Each row is a point on a tangle of strands that fork and nearly touch. The rows are in no order.
In the rows, 128 means zero.
Two points are linked if the straight distance between their rows is under 84.7. Some points are linked to none.
Mutur: [162 153 114 169 129  84  82 117 105 126 146 113 120 158 126 189 132 122
 165 149 170 109 122 123  82 123 111 143 116 173 122]
Zut: [147 133  92 172 115 113  90 114 136 152 127 113 135 156 131 142  83 135
 138 146 158  99  99 107 103 153  90 136  94 168 144]
gani: [119  63 131 117 148 149 186 142 126 126  98 127 148 114 136 111 135 121
 124  88  96 100  94 135 185 132 161 152 170  89 159]
sur: [126 193 152 117 150  96  78 139 140 160 161 118  92 160 132 150 120 125
 170 124 197 154 149  89  81 153 110 134  94 120  82]
kuzas: [112 161 121 122 123 128 117  98 161 143 117 137 102 128 127 112 128 130
 114 153 164 119 157 110 110 137 142 138  91  94 122]
Tovi: [119 104 106 146 152 129  97 169 107 152 121 136 160 134 170 144  74 130
 154  76 126  98  66 103 175 150  77 148 129 152 119]
Ter: [127 141 160  88 182  70 109 177 132 139 132 147 114 154 152 140 163  99
 183 114 177 145 140 118 120 159  96 137 125  67  60]
niki: [146 154 134 141 129 185 142 108  89 132 185 118 183  97 100 137 115 134
 124 124  89 152 131 149 113  64 138 112 122 188 196]
Tamov: [ 95 129 119  78  91 115 173 107 162 125 106 162  97 103  82  89 187  98
  94 176 125 147 193 141 143 107 165 151 134  47 121]
zuka: [ 98 136  76 167  90 133 126 120 161 149 106 136  97 138 116  92  58 172
  96 127 135 104 103 110 135 130 108 132  98 123  94]
kovun: [ 86 122  99 151 101 144 143 127 159 145 103 141  92 124 108  78  77 160
  87 114 128 119 123 125 154 122 133 140 111 110 102]
lito: [187 101 156 117 132  95 150 114  84  57 121 121 146 110 142 166 209  91
 147 178 101 128 123 162 110  97 156  82 187 177 143]
timup: [102  91 130 116 158 201 179 143 158 134 107 122 128 114 150  74  90 132
 120  84  84 124 123 106 168 122 154 147 134  96 175]
pul: [140  97 128 150 145 103 118 151  95 115 127 115 149 140 155 175 140  95
 161 132 134 122  93 141 135 147  88 109 166 190 124]
faf: [153 131 104 154 152  77  95 145 100  88 162 114 137 146 157 195 129  96
 164 153 160  98  95 139  86 117  92 122 141 223 123]
botom: [147 103 101 155 147  76  99 147 100 108 135 114 148 144 159 187 137  86
 156 149 158  97  91 145 129 145  87 115 144 210 114]
Bik: [125 171  92 158  89 142  97  74 158 156 125 141 112 142 116 119 114 140
 100 150 158 101 136  99 102 119 122 151  79 131 140]
viv: [ 85 145 139  93  83 188 156  88 187 141 119 135 122 111  93 106 162 126
  82 164 108 150 185 128 118 111 166 123 116  86 156]
nevaz: [124 143 112 157 154 137  82 181 104 133 163 104 138 139 149 183  60 130
 172  96 136 129  95 107  94 137  55 127 134 210 138]
bona: [145 195 161 100  92 145 105  87 142 147 169 123 125 130  93 148 181 140
 112 147 129 153 191 118  87 109 163 117  96 121 135]
Belad: [140 151  99 176 106 137 116  89 121 153 155 109 178 140  99 141 112 128
 125 159 133 126 129 141  76  96 106 120  94 194 181]
kili: [112  65  62 144 133 126 162 127 140 142 110 151 146 122 153  95  80 155
 116  85  90  85  63 133 191 122 132 153 138 116 113]
tili: [130  85 138 129 144  99 134 154 111 113  83 118 138 141 153 158 172 112
 145 125 141 118 107 150 152 173 123 121 158 113 109]
molil: [108 184 155  79 104 137 117  93 158 145 146 146 115 128 108 119 166 117
 110 155 141 151 188 118  96 111 151 132 115  72 122]
divi: [161  99 137 129 103  97 164  71 108 110  82 116 156 131 120 147 213 102
 123 181 120 109 137 176 137 106 171 107 161 105 156]
gaf: [204 121 174 101 131 131 147 139  87  47 131 121 129 107 139 160 198  97
 144 163  97 139 133 147 106 111 149  88 171 176 143]
Rutot: [ 96  99  83 158 131 111 132 161 141 144 112 162 133 137 163 119  66 168
 121  77 113  89  71 115 184 134 102 148 114 116  79]
zafi: [127 145 145 135 107 211 137  89 133 155 170 119 177 119  90 122 120 149
 110 124  82 156 143 125 108  83 129 114 115 142 202]
pil: [136  76  70 162 109  72  99 118  98 144 121 128 175 146 143 148  97 143
 111 134 138  88  57 141 148 152  87 106 132 172  98]
Remup: [101 145 121 105 126 119 124 124 168 136 115 148  79 127 128  89 131 120
 120 151 158 128 151 119 126 142 132 148 100  80 103]
Zoret: [132  70 102 145 144  96 126 116  63 137 137 124 177 122 134 155 120 109
 110 135 141 113  75 165 181 125 119 108 175 178 138]
Kefem: [103 114 152 110 173 201 149 155 154 134 132 116 118 120 157  85  94 140
 139  69  84 133 128  92 151 131 155 137 126  94 173]
dizon: [ 97 119 148 113  90 180 173  98 162 137  87 131 137 110  87 106 157 137
  79 145 109 137 175 133 132 101 164 123 137  86 154]
ruzud: [146  95 150 105 113  95 187  88 123 110  71 125 144 121 112 139 217 105
 109 170 129 108 151 178 145 121 188 116 161  68 141]
naz: [ 94  53 120 131  97  80 199 135 137 115  77 151 113  99  92  90 156 145
  94 121 113 111 124 159 179 146 170 135 176  80  85]
Regi: [128 107 121 131 176 153 136 161 114 144 146 125 151 115 172 140 100 120
 159  84  92 126  89 123 168 137 101 140 157 156 172]
Lop: [106  84 113 128 124  84 138 166 127 123  71 149 137 131 157 136 130 143
 126 105 148 102  95 136 162 176 111 133 129 104  61]
bine: [ 86 119 134 131 139 143 125 161 158 136 103 138  98 133 141 106  89 150
 129 111 152 129 117 106 147 166 106 143 104 108  89]
zedup: [123 159 172  66 176 124 107 150 158 129 153 123  88 133 151 100 137 115
 161 119 141 173 161 108  97 165 123 130 112  77  97]
kita: [122 127  91 160 121 164 111 109 123 163 134 133 141 143 121  97  44 155
 114 114 139 104  81 101 144 117 107 150 111 141 138]
ser: [135 154 125 158 139 172  82 137 138 141 157  99 117 136 133 142  70 144
 151 105 124 157 129  90  77 137  92 121  98 181 163]
bimok: [179 170 161 122 113 129 119  98 115 110 150 122 130 134 102 168 202 131
 131 159 122 150 186 143  95 100 168 108 114 130 133]
Voke: [ 88  86 122 136 113 128 188 138 152 125 101 149  98 106  98  68 110 144
  95  93  99 117 135 133 192 115 167 156 150  80 120]
tigib: [ 84 138  77 143  92  96 144 120 168 130 112 161  75 114 109  80 116 146
  91 146 132 123 143 139 139 135 135 139 105  93  89]
kepet: [109 159 143 130  98 200 122  81 173 151 136 120 142 130 113 115 125 150
  98 142 109 154 170 110  88 110 133 122  99 132 166]
fiba: [106 177 110 111  82  86 112 111 145 144 137 155  76 138  90 102 134 106
 100 167 176 135 152 114 106 127 120 141 119  60  59]
petir: [110 124 133 133  96 203 160  81 149 161 115 132 159 123  91 104 124 146
  82 132  93 131 134 126 137  79 143 133 132 105 174]
gusi: [109  66 122 127 130 140 197 131 142 119  93 147 129 105 111  80 121 129
  99  91  91 103 107 137 191 114 182 155 158  89 140]
zanim: [120 115  95 135 153 209 140 110 136 161 145 126 150 114 152  80  52 136
 132  99  93 138 103 104 138 114 120 151 111 132 191]
nozi: [121 102 111 153 127 104  96 171 109 141  90 143 154 143 166 153  88 142
 146  91 143 103  75 113 165 168  75 129 126 148  87]
bofi: [118 109  82 160 103  96 118 131 145 143  94 143 123 145 139 122  83 171
 115 132 138  87  77 115 140 158 102 126 102 132  77]
Rafit: [126 162 100 165  95 170 108  78 152 158 158 112 163 141 103 121 106 142
 109 150 132 138 137 111  76 102 100 136  81 177 183]
nas: [170 149 130 156 127  73  90 111  98 128 131 114 115 158 125 195 158 111
 163 153 176 116 126 136 101 122 133 126 137 154 101]
tive: [130  52 134 110 138  58 160 159 115 104  60 138 147 122 154 151 186 116
 124 111 146  96 104 170 174 183 136 126 165  90  71]
Zofe: [182 156 156 131 129 123 112 116 111  94 147 115 118 126 123 159 185 116
 155 147 120 141 162 143  91 116 154 107 127 151 137]
migi: [171 139 135 145 138 117 115 128 110 103 137 105 123 135 137 164 155 107
 163 148 121 132 132 141  93 132 128 110 131 171 139]
mis: [ 91 136 102 137 115 219 153  96 169 153 129 137 120 121 123  67  64 145
  92  90  88 119 137 103 163  85 143 161 111 113 163]
lim: [144  92 131 106 124  46 150 105 115 118  88 146 120 127 117 148 205 111
 118 162 161  90 115 171 145 146 169 131 153  68  85]
pada: [146 110 181  98  96 179 174 112 130 108 104 117 161 122 103 132 187 144
 103 144  78 158 168 157 130 107 170  91 155  89 181]
zire: [119 137 124 159 153 167  89 160 125 158 152 115 126 139 144 142  53 141
 162  90 130 133 100  76 123 146  81 142 120 160 145]
Kitef: [ 94 148  54 161  77  99 138 100 164 141 107 160  87 121 113  92 104 158
  75 154 128 101 130 133 136 127 141 132 103 110  98]
tizal: [130  66 135 107 172 154 188 147 119 119 113 114 161 112 165 117 138 112
 138  92  80 120 103 140 180 133 147 132 185 105 188]
banu: [114 183 113 123  92  72 101 112 130 164 126 150  91 142 103 123 131 119
 104 163 203 119 137 108  89 143 110 130 108  89  63]
genok: [111  75 106 136  97  94 173 119 136 125  64 141 124 115 103  99 144 144
  91 135 124  97 115 159 153 139 163 127 157  94 100]
Zaz: [145 111 176  87 188 186 163 197 132  94 139 104 129 106 171 108 129 128
 141  57  50 158 134 120 169 165 141 125 161 116 190]
lapu: [192 174 155 110 126 143 108 134  87  38 172 126 150 109 118 154 175 103
 130 180 133 125 127 142  58  76 145 123 122 211 159]
Pesom: [125  58  82 143 144  84 121 115  76 144 127 142 188 128 137 148 120 125
 103 115 125  91  60 156 188 138 111 119 171 151 122]
Vabor: [109 104 146 115 144 128 157 144 140 127  84 129 111 122 127 112 144 132
 126 133 146 124 137 133 130 159 137 124 136  88 110]
Rop: [161 144 156 125 135 181 144 123  82 105 180 118 172  90 115 132 132 125
 118 122  74 155 132 156 131  74 149 103 142 174 199]
Sozab: [136  98  81 162 134  84 110 116  73 140 137 110 176 131 122 164  94 110
 114 155 160 103  74 157 138 129 109 104 136 216 135]
dur: [184 144 172  95 114 128 153  97 115  87 127 126 137 122 116 152 223 123
 129 160  99 154 182 158 125 109 184  88 135 111 161]
nobip: [123 104  93 128 181 165 139 148 110 154 153 120 158 104 168 122  74 124
 150  98  98 128  84 128 162 137 100 135 135 165 185]
gon: [101 127  50 167  75  68 138  88 160 144  98 167  95 126 115 107 125 159
  88 161 128  83 118 139 138 120 152 125 121 105  90]
sed: [ 77 174  88 129  76 133 119  83 169 143 131 167  86 121  96  91 125 121
  78 161 144 127 164 120 128 117 147 158  87  87 108]
vunu: [116 106  95 126 178 197 151 131 124 160 141 122 155 102 165  99  55 136
 141 106  89 136  94 114 150 135 107 139 124 153 194]
Moben: [155 175 149 135 121 197  77 138 126 109 177  81 128 123 116 131  95 135
 124 104 104 175 154 114  70 115 103 128  90 193 172]
Mab: [115 141 149  67 113 105 141 132 165 132 130 147  79 127 106  91 164  85
 128 147 145 155 180 110 117 105 142 150 146  29  91]
Buza: [101  60 128 120 131  66 147 182 120 107  59 154 144 121 158 136 154 134
 127  97 148 106  98 154 168 182 113 137 150  93  59]
Zanof: [138 156 179  66 170  95 100 154 141 136 159 120  93 146 133 127 154 109
 172 113 146 166 163 116  95 154 125 123 122  72  89]
zavi: [107 125 115 146 167 154  96 186 137 150 123 143 141 138 185 134  64 138
 163  61 119 108  86  79 170 156  76 154 111 138 128]
menoz: [116 100 105 150 110 150 144 103 129 148  95 143 133 121 109  95  93 151
  95 112 110 101  93 130 160 108 145 142 143 108 130]
dires: [151 104 146 134 139 117 152 129  70  92 143 112 162 103 134 162 146 103
 134 155 113 132 106 160 114  88 134  82 184 204 152]
sezu: [ 66  93 132 131 105 127 171 152 158 125 114 154  76 104  98  51 107 150
 101 103 108 142 161 130 192 122 143 164 143  74 111]
sas: [ 75 110 119 145 131 135 133 169 153 132 109 154 101 134 138  97  77 164
 112  90 137 115 108 113 174 146 106 150 110 101  78]
lef: [133 166 129 143  99 187 103  87 155 150 148 110 145 135 121 132 121 147
 113 136 116 156 159 106  77 115 119 120  88 157 170]
giti: [167 144 155 110 179 104 122 174 109  85 130 114 105 133 167 180 182 110
 179 119 120 137 139 133 116 162 128 108 146 155 106]
zubel: [121  97  90 152 146 105 104 132  81 156 143 136 172 130 144 150  80 123
 133 111 130  95  61 131 177 139  90 135 141 180 137]
vope: [120 107 171  96 106 169 176 104 150 118  91 127 151 115 100 120 176 135
  94 148 101 146 179 149 128 111 177 104 143  76 164]
Bef: [109 133  73 172  97 149 117  97 138 157 124 135 127 140 118  93  41 172
  95 117 128 101  89 107 138 109 101 148 110 137 121]
lefop: [103  72  69 142 141 126 151 164 140 135 107 160 151 124 185 106  73 155
 123  66  92  84  63 122 197 137 115 158 126 121  92]
Bupid: [160 126 138 130 122 128 149 124  84  79 145 113 177  99 125 150 157 105
 124 167 113 130 120 163  92  78 141  82 158 214 162]
Zavez: [138 137 127 141 172 185 114 138 116 151 173 115 138 119 147 119  74 132
 150  86  85 141 111 110 121 113 111 131 120 151 197]
Sipid: [118 151 160  76 140  97 123 136 155 137 137 139  87 142 120 104 160  94
 146 139 163 144 158 107 110 122 116 143 139  41  79]
von: [ 89 189  97 138  76 151 106  78 173 152 138 148  98 130 113 109 118 132
  79 152 152 117 162 100 109 119 142 152  67 115 128]
lidus: [123  98  53 161  82  53 127  78 150 141  92 154 119 133 123 128 135 155
  97 158 133  68  85 148 132 130 145 117 133 117  84]
Pire: [176 161 196  64 123 116 149 113 110  86 133 137 128 128 101 142 221 118
 125 154 116 171 199 157 123 108 189  91 134  88 142]
vubir: [158 122 162 125 159 126 127 173  98  89 125 103 117 125 156 180 158 117
 165 115 108 143 120 137 125 153 101 101 170 172 122]
kezi: [146 127  83 166 139  85  97 123  97 110 156 104 153 146 137 177 107  97
 149 162 166  98  97 152  88 109 109 122 126 226 147]
kuli: [111 113 120 146  94 178 158  90 147 151  97 139 140 115  95  91 101 143
  83 123 102 110 120 132 153  85 147 141 136 101 148]
Belom: [140 129  87 172 126 104  84 141 133 143 123 113 132 157 151 155  86 134
 159 132 159  97  87 107 116 171  79 139  91 174 113]
kal: [135  87 141 147 144 110 127 155  99 124  99 112 140 142 153 171 147 106
 156 117 127 124  93 142 152 155 105 110 174 150 122]
Vas: [130 105 147 144 164 147 124 151 112 143 133 124 139 137 147 142 113 121
 151  93 105 120  93 119 157 138 118 126 160 130 153]
Niv: [ 90 180 174  83 125 193  95 127 174 142 150 111  92 116 152  82  73 162
 130 108 125 179 172  91  85 152 123 133  91 120 125]
fumaz: [139 149  91 169  97 128  93  87 144 154 119 128 136 149 123 122 100 132
 117 155 153 101 120 107  96 133 113 140  88 152 150]
Ruri: [151 189 185  85 173  92  86 173 107 120 168 117  93 156 124 156 157 104
 185 106 163 159 165 119  93 159 108 114 114 122  60]
gipup: [137 167 144 152 124 193  72 135 130 133 176  87 127 125 118 129  59 152
 141  89 103 171 142  96  62 119  95 136  95 192 171]
pidil: [100 158 159  74 156 143 102 144 171 138 142 123  82 130 158  90 110 130
 158 121 147 172 163  97  94 164 119 134 103  91 101]
mik: [124 190 103 149 115 116  70  97 150 161 140 127  98 155 129 137  91 146
 130 136 183 113 146  69  84 130 116 159  67 140 125]
budov: [135 143 106 168 119 149 130 104  91 136 157 108 185 120 106 152 100 122
 121 154 135 134 128 158  85  85 122 109 115 207 177]
kudel: [101 116 137 102 132 125 154 134 159 121  96 138  95 118 118  88 141 123
 117 146 147 135 152 129 128 144 138 134 124  69 111]
Bap: [125 110  58 164 101  61 100 112 148 144 109 139 131 160 147 137  98 165
 127 141 149  71  68 115 128 155 106 124  99 137  77]
dop: [ 57 137 100 120  64 147 158 114 173 131 113 153  88 100  90  55 130 122
  78 151 108 162 188 139 157 120 147 157 115  83 125]
tugul: [170  91 152 126 147  74 155 113  91  73 113 120 137 133 149 177 218  84
 157 170 115 128 125 163 133 120 161  86 189 151 132]
fub: [131 125 149 130 102 204 165  82 130 148 148 124 179 123  90 117 140 147
 103 134  83 144 146 139 129  71 144 114 135 117 197]
Kipi: [146 162 101 152 113  73  76 115 124 159 132 129 101 166 118 163 110 151
 137 147 199  96 115  88 111 149 112 151  90 135  91]
zitu: [116 168 107 136 113  58  94 138 130 158 135 153  88 158 116 133 111 141
 121 149 206 110 114  98 115 154 102 138  95  94  48]
gepok: [127  85  88 158 113  89  96 148 113 145 103 133 158 141 158 150  93 150
 126 109 137  91  58 123 158 165  82 126 132 147  82]
Tof: [134  76  92 133 152  96 110 142  88 145 123 142 178 126 159 144 101 118
 129  93 119  92  57 134 196 142  93 136 162 152 125]
Zim: [126 143 137 143 152 202 107 124 137 157 163 116 129 133 140 108  67 151
 137  80  93 147 125  84 123 114 120 138 121 136 178]
demef: [162 160 203  36 150 114 133 140 129 100 148 120 114 134 115 115 193 107
 144 128 111 187 197 142 117 137 162 109 123  73 128]
sude: [ 91 124 146 141 172 171 112 184 145 148 124 139 123 143 171 125  73 150
 157  57 131 124 104  76 160 152 101 150 118 121 122]
rezov: [134 137 165  95 177  77 123 153 125 132 127 134 110 153 141 149 178 106
 174 131 171 130 144 130 123 161 125 124 128  76  87]
ber: [165 129 118 150 148 109 111 138 103  87 153 112 132 134 149 176 142 103
 164 155 136 117 113 147  86 123 108 112 145 200 136]
funuk: [174 184 134 130 122 184  76 144 124  80 181  87 132 126 120 142 111 121
 129 130 119 155 151 125  54 103 104 132  83 212 165]
buno: [143 140  95 158 137  83  71 153 139 138 121 128 122 164 164 168  92 133
 171 117 173  91 100  88 124 179  79 142  74 158  91]
Vinip: [136 162 123 138 131  74  91 127 122 159 132 137 101 161 118 164 128 136
 149 146 200 106 124 111 106 156 114 139  98 109  75]
tamu: [106 149 144 146 123 198 102 109 153 158 138 112 126 131 126 102  74 155
 121 100 117 151 146  87 107 119 118 128 109 129 159]
rori: [ 85 128 161 118 167 154 114 176 149 130 115 132 106 135 155 114 105 145
 154  98 152 154 136 101 130 181  98 134 112 102  97]
luk: [154 166 123 160 131 103  84 104 131 146 140 109 110 152 123 163 132 130
 156 137 166 120 146 115  82 123 126 137 102 145 132]
Pof: [209 147 184  91 148 144 137 149  95  38 130 118 108 108 130 167 195  90
 152 156 112 147 149 135 101 108 152 101 146 175 143]
kes: [ 78  90 110 137  80 104 174 155 163 123 116 148  65 107 101  48 122 140
 102 127 112 164 172 138 182 140 121 158 139  60  90]
Gelib: [ 91  85 112 121 103  92 180 162 163 115 102 159  74 107 114  67 131 141
 117 125 126 146 155 137 170 154 116 159 132  70  76]
Meve: [109  71  85 145 120 129 170 116 135 142 103 146 130 115 128  97  94 154
 100  93  91  91  79 143 182 109 150 151 150 107 117]
lalab: [109 133 102 146 131 215 130  95 147 164 145 128 139 126 135  75  47 146
 110  99 104 125 121  93 144  93 124 161  96 127 175]
vepi: [178 152 157 121 121 147 140 129  94  52 160 120 163 106 114 147 172 111
 131 172 116 125 130 158  72  79 142  97 131 213 164]
Fudif: [164 136 175  95 105 159 162 101 126  91 121 116 152 126 104 137 203 138
 117 152  82 163 178 162 127 118 171  83 140 108 177]
Gizef: [ 82 170 162  76 134 164  95 139 187 141 157 118  72 123 159  74  87 144
 151 119 141 185 172  93  90 159 109 150  97  97 110]
Reku: [162 103 161 130 151 113 150 154  89  85 114 104 131 126 153 178 177 109
 160 129 107 144 116 153 133 145 125  90 190 156 130]
gerob: [149  82 122 146 112 106 147  87  84 127 110 116 181 127 118 136 156 100
 112 164 121 118 108 179 139 102 137  95 170 159 163]
Bubu: [124 131 117 163 136 163 105 132 124 158 134 122 139 138 133 127  59 145
 140 108 127 123  95  95 130 129  98 139 115 148 149]
suz: [134  91 161  94 182 173 177 176 123 106 124 105 147 112 172 123 151 128
 142  65  69 134 123 125 168 141 148 122 181 106 187]
zorid: [119 141 147  85 151  84 131 144 142 131 128 150  95 140 120 116 167 105
 150 143 168 128 137 128 127 143 127 138 132  56  75]
maka: [190 177 199  78 125 116 125 126 103  87 144 122 117 126  99 145 210 112
 144 144 127 171 191 147 108 110 177  95 125 113 121]
vage: [116  89 160 111 152 117 157 159 122 114  87 117 129 130 142 141 168 125
 144 125 138 128 128 147 142 171 135 113 156  90 115]
nizu: [143  82  63 163  95  60 118  76 130 142 105 136 151 142 128 131 128 142
  99 159 133  72  73 151 128 134 126 112 132 140  98]
Burog: [165 167 148 137 144  77 106 130 100 128 131 112 106 153 122 186 166 118
 168 143 172 131 144 125  98 132 137 114 136 131  96]
Sosiv: [159 118 170 122 131 159 150 125  77  95 145 117 162 102 122 137 154 124
 134 122  72 150 129 159 139  85 148  97 173 146 188]
gov: [ 79 161 138 110  87 203 133  87 189 151 129 128 124 125 113 104 135 144
  87 148 108 155 182 111 102 118 149 126  98 112 156]
Vevab: [107 149 109 102 103  80 127 127 147 135 124 167  68 123  90  88 155 102
 107 156 155 129 152 125 139 123 136 154 125  45  73]
Gebup: [103 138 122  83  96 100 151 120 154 128 119 161  84 117  92  83 170  83
 113 158 137 145 178 129 136 108 154 162 139  40  94]
tudi: [121 189 129 129 133 103  72 126 141 161 154 120  90 158 131 148 104 141
 145 128 201 131 150  77  84 147 114 142  82 130 102]
Sezi: [191 188 143 132 116 152 100 125 108  50 187 112 156 129 105 163 165 118
 127 166 134 129 143 144  56  68 135 133 106 210 150]
mapo: [145  86 126 149 127 104 154  99  69 110 126 114 183 117 124 152 156  89
 119 171 123 131 106 173 137  94 141  87 176 195 166]
Gebi: [138 113  66 172 126  76  99 113  90 133 144 108 170 148 125 170  88 110
 129 160 167  92  82 152 112 134 102 122 117 222 141]
nir: [111 143 148 146 175 178  88 173 134 152 154 122 118 139 156 137  72 148
 162  65 113 140 114  73 136 154  98 137 122 140 135]
sebo: [ 99 102  97 134 108  86 166 140 158 119  93 154  88 107 108  82 136 149
 102 141 133 122 131 145 151 142 136 138 127  86  78]
gusup: [ 68 104 102 153 129 110 137 185 156 136 103 163 107 133 157 103  68 170
 130  69 121 110 101 117 184 134 103 156 104 103  61]
Luva: [126 106  97 166 127 122 133  87  58 158 141 117 192 113 118 156 101 112
 111 146 140 112  96 164 144  91 144 116 136 206 167]
Toba: [150 105 137 109 108  64 160  85 119 124  83 143 128 125  98 144 217 108
 101 174 151  93 136 179 147 115 180 126 158  65 118]
tiv: [166 102 167  97 175 147 176 160  97  86 149 105 149  93 156 131 157 118
 144  99  48 146 116 144 170 115 149 110 193 133 200]
sis: [102 127 157  92 174 120 120 183 153 125 116 142 104 138 159 116 137 121
 171 111 155 153 145 111 120 182  95 136 111  78  82]
rira: [ 64 133 116 137  79 176 156 109 171 141 104 142 101 111  90  69 104 142
  67 132 118 142 166 131 159 106 156 141 116 103 131]
tovun: [114 106 168  98 189 191 144 180 141 121 136 124 123 120 167 103 113 144
 147  57  72 146 134 102 152 153 146 131 149 104 170]
zote: [ 94 174 153 126 120 189  93 112 171 158 140 112 101 126 142  96  82 156
 123 113 129 163 164  87  88 141 125 130  87 132 143]
tino: [141 177 190  74 168  92  87 175 134 133 172 123  98 154 133 132 153 107
 182 104 153 173 159 106  95 163  98 124 119  94  67]
kinel: [157 183 153 122 145  75  97 143  98 130 143 103 100 160 120 178 161 117
 170 135 185 149 153 124  74 140 121 115 124 139  70]
zazip: [132 171 131 136 123 131  96  93 151 152 135 119 112 135 127 134 135 134
 132 140 154 130 157 110  89 127 135 132  92 122 140]
bib: [143 159 148 141 103 209 132 102 107 132 196 106 182 111  78 130 120 149
 104 134  86 169 142 137 103  74 127 112 101 189 199]
Betil: [124 115 113 162 156 124 110 147  90 150 151 115 158 133 140 167  77 121
 146 114 131 116  81 125 139 127  87 128 147 190 150]
raro: [ 77 135 121 146 105 172 140 123 169 142 106 134  98 117 104  73  80 145
  81 112 124 134 147 113 154 113 143 145 116 104 122]
vapaf: [ 97  88  87 150 113  83 126 157 146 130  80 154 128 136 151 128  97 170
 123 103 133  94  83 128 155 165 103 122 118 113  51]
tize: [163 186 169 109 160  80 101 170  94 117 164 113  92 160 126 184 163 106
 175 117 172 156 149 122  80 153 116 103 121 139  55]
Kopeb: [139  76 136 104 137  44 153 133 117 107  76 141 136 132 135 153 204 107
 128 139 160  89 104 175 171 169 151 131 155  79  73]
rak: [119 136 149  93 183  87 107 202 136 125 109 149 124 142 180 131 150 105
 191 100 167 144 141 111 121 180  79 139 107  78  67]
leli: [149  94 134 144 106 122 154  86 105 129  90 111 167 132 119 140 171 105
 117 168 115 116 119 170 133 112 141 102 161 125 161]
Pofa: [162  95 161 122 153  81 157 144  93  79  98 111 131 131 161 181 210  93
 164 146 118 133 122 158 142 151 142  99 195 145 123]
vogog: [152 171 150 131 164 199  85 162 111 116 198  99 120 107 137 128  62 129
 140  71  88 155 125 111 106 112  98 137 115 187 177]
Dugi: [151 102 155 122 162 135 170 132  80  98 153 119 156 100 139 135 145 110
 139 119  71 143 109 158 159  90 147 103 189 148 195]
noram: [138  87  82 153 137  92 118  98  58 156 138 124 186 120 121 157  97 115
 101 140 144 103  73 166 167 116 133 111 151 194 145]
Tugol: [146  94  71 165 102  62  96 100 128 136 114 133 150 151 144 147 109 140
 123 147 141  71  67 133 132 156 101 118 116 153  98]
Val: [175 196 176  93  89 148 118  92 135 124 175 114 131 134  86 162 202 137
 114 157 124 163 197 134 100  99 170 114  98 131 129]
dodu: [107 101 105 121 141 226 173 113 165 151 114 126 134 110 139  65  71 137
 103  99  77 139 131 108 158  99 149 149 116 108 184]
dez: [124 134 106 164 145 129 101 154  93 133 161 104 150 132 136 172  71 126
 156 123 137 124  93 129  98 122  75 124 133 215 151]
pib: [118  86 134 122 117 116 159 122 133 120  71 131 124 116 113 113 149 134
 107 136 132 105 116 153 147 150 153 123 148  84 110]
panas: [204 161 186  85 147 134 138 145 101  59 138 115 106 117 122 152 200  98
 150 142 114 162 173 139 117 120 168  98 125 139 131]
fuda: [102  47 155 104 116  98 200 149 130 105  74 147 122  94  90 101 164 135
 108 118 124 118 143 151 178 147 169 146 183  61 106]
Giviv: [152 157 151 136 160 192 113 151 103 121 185 107 134 101 135 129  86 138
 142  91  80 156 125 121 115 103 118 126 131 178 187]
nez: [132 123 174  48 166  94 144 169 156 111 139 127 100 144 142 106 185  99
 171 117 136 156 165 117 120 155 117 137 148  39  82]
fofut: [132 121 110 164 108 137 137  84  85 151 142 114 189 115 103 148 115 112
 117 161 131 126 108 164 111  89 132 107 137 201 179]
dagu: [136 181  91 165  93  89  73  95 131 161 133 131 104 155 117 150  99 155
 114 152 189  95 124  83  95 135 110 154  77 136 103]
zotev: [183 185 144 127 118 175  82 128 121  64 186 101 143 130 114 146 140 122
 126 152 126 147 149 136  57  83 126 139  86 210 166]
pif: [ 78 143 102 103  70 136 159 103 173 130 116 163  94  99  83  70 159  99
  83 171 113 150 196 133 150 109 161 161 111  64 117]
Gogu: [105  64 160 111 116 130 195 130 123 115  73 132 136 102  90 106 157 128
 102 119 106 114 143 149 171 114 181 135 177  60 145]
Tid: [ 88 173 121 100  88 134 128  89 164 148 134 161 101 122  94 106 155 109
  90 166 146 137 178 119 114 107 159 147 106  71 115]
Zag: [139 199 177  73 113 136 104 103 142 144 166 126 115 132 113 132 170 132
 125 146 128 168 195 126  83 119 157 123 103  97 125]

A fork is a point with three links, a tip a point with one. Leave the first point through the second and follow the links. Name the first fork or tip that comes.
Niv, Gizef | Vabor
vope, dizon | noram
Tid, sed | buno
sas, bine | Gebup
Kefem, tovun | Tugol
lim, Toba | ser
Meve, menoz | tiv
sebo, Gelib | Vas
buno, Belom | faf

Follow the links from the first point to the second, and from the first to the third. Name the last point that the two ways share.
zedup, kal, naz | Vabor
Vabor, molil, dez | faf
vage, vope, sed | faf
ruzud, tigib, sude | Tugol
viv, bona, Pesom | noram

Name the points in between on the shortest way along the links from the first point to the second, in order.
Sezi, Bap | lapu vepi Bupid dires mapo gerob leli divi ruzud Toba lim Kopeb tive Buza Lop vapaf bofi
Reku, pada | Pofa tugul lito gaf Pof panas maka Pire dur Fudif
niki, bine | bib zafi fub petir kuli menoz Meve kili lefop Rutot gusup sas
sebo, kita | tigib Kitef gon lidus nizu Tugol pil gepok nozi Tovi zavi sude nir zire Bubu
zorid, nozi | Sipid Mab Gebup Tamov pif dop rira raro kovun zuka Bef kita Bubu zire nir sude zavi Tovi
Rafit, Mutur | Belad budov fofut Luva noram Sozab Gebi kezi faf botom pul kal tili vage Vabor kudel Remup kuzas zazip luk
